Each row is a point on a landscape with many peaks, with its height.
A climber steps from a point to the highest of its 5 nearest points, and stops where none of them is higher. Distance is the straight distance between rows; heights are no part of it.
did (h 40.9): [-26 -39 -10  33  14  16 -19   6  10]
bevu (h 54.3): [  8   1  -6  -6 -14  -7  15  13  -6]
mag (h 47.1): [ -5 -32  -1  27   2   8 -12  10   9]
laz (h 32.7): [ 15 -11  33   8 -11   4 -11 -18   1]
mez (h 50.5): [ -6 -30   1  38  10  28 -29 -17  18]
Mog (h 38.7): [ -1  24 -12 -31 -14 -14  11  -7 -21]
pibef (h 46.9): [-20 -28  -9  31   5   4  -8  26   9]
bibed (h 42.4): [ 16   2  39   3 -12   4 -12 -28  -5]
mokup (h 64.1): [-16 -36  -4  32  16  15 -23  -2  11]
dadi (h 25.5): [  4  40 -18 -56  18  -6   8   0   8]
kof (h 0.6): [ 13 -18  24  20  -5  16 -20 -15  11]
baf (h 49.7): [  9   1  -2 -12 -15  -8  16   6 -14]
Vof (h 35.3): [  9  -7  13 -10 -14  -6   7 -10 -17]
Repu (h 70.7): [  7  25 -20 -23   6  -2  27  16   3]
kovop (h 40.4): [ -4   6 -19  12  13  -3  21  34  10]
Mut (h 41.0): [ 11  12  45   6 -10   5 -17 -35 -11]
sog (h 39.1): [ 10 -16   8   5 -14  -6   5   6  -3]
fiz (h 67.0): [  0 -14  -4  11  -8  -7   5  15   0]
Doz (h 72.1): [ -5  16   2 -27  -8 -38  -7 -43 -27]
tegi (h 65.2): [-16  -9 -16  25  12  -3   6  36  10]
Fipag (h 42.9): [  6   3   2 -20 -15 -13  10 -10 -20]
Vafi (h 39.3): [-31 -32 -13  33  14  12 -19  26   2]
kolur (h 38.6): [ -1   6   5 -25 -15 -19   4 -22 -28]
pefem (h 37.7): [  8  -9   8  -5 -16  -7   7   1 -14]
mig (h 25.3): [ 12  -8  24  30  -7  22 -28 -20  20]
lubip (h 43.2): [  6  33 -21 -38  11  -1  20   9   6]
ritip (h 4.1): [ 13 -18  21   4 -13   1  -4  -5  -1]
Keku (h 35.7): [  7  26 -22 -53  31   1  23   5  19]
dil (h 30.0): [  2  17 -20 -10  28   4  31  28  21]
banuk (h 27.3): [ -6  43 -18 -46  -2 -17   2  -5 -13]
Zilat (h 41.1): [-22  -1 -17  24  24   1  10  43  12]
bekin (h 50.8): [  6  25 -13 -26  -7  -8  22  10  -8]
sisod (h 48.4): [  1   4 -14   8   1  -3  17  26   4]
mab (h 46.4): [-34 -16 -18  27  20   9  -6  41   4]
Bek (h 47.5): [  5  13  -9 -21 -12 -10  13   4 -13]
pez (h 55.0): [  7  25 -22 -30  26   4  30  12  16]
Veli (h 45.6): [  7   2  32  -8 -10 -11  -3 -39 -25]
zozu (h 57.8): [  7  19 -16 -16   2  -3  24  18   2]
lanor (h 38.0): [ -8  24 -10 -34 -10 -32  -1 -29 -27]
Ler (h 43.0): [ 10   6  15  41 -14  34 -36 -25  21]
mibo (h 39.4): [-40  -9 -20  28  25  11  -1  45   7]
feku (h 54.6): [ 7  3 -8 -2 -7 -9 17 16 -2]
kud (h 48.9): [  2 -12   4  42   2  35 -34 -24  19]
ranaf (h 39.5): [ 17   7  38  19 -15  16 -25 -25   6]
tuzi (h 40.6): [  3   1  13 -20 -18 -13   6 -18 -25]
zolo (h 51.1): [ -2 -28   5  18  -1   2  -9   7   7]
Godev (h 44.6): [ -3 -34   4  29   5  11 -18  -1  15]
Zub (h 37.0): [  6  36 -18 -45   8  -4  13   5   5]
lugeg (h 58.9): [  9 -26  16  25   1  17 -22 -10  14]
Tira (h 52.3): [  2  17  26 -14  -4 -26  -7 -58 -24]

Where does a climber stop that starts at each point below?
ranaf -> Doz
Bek -> fiz
Mut -> Doz
laz -> Doz
Mog -> Repu
dadi -> Repu
Vof -> fiz
ritip -> fiz
banuk -> Repu
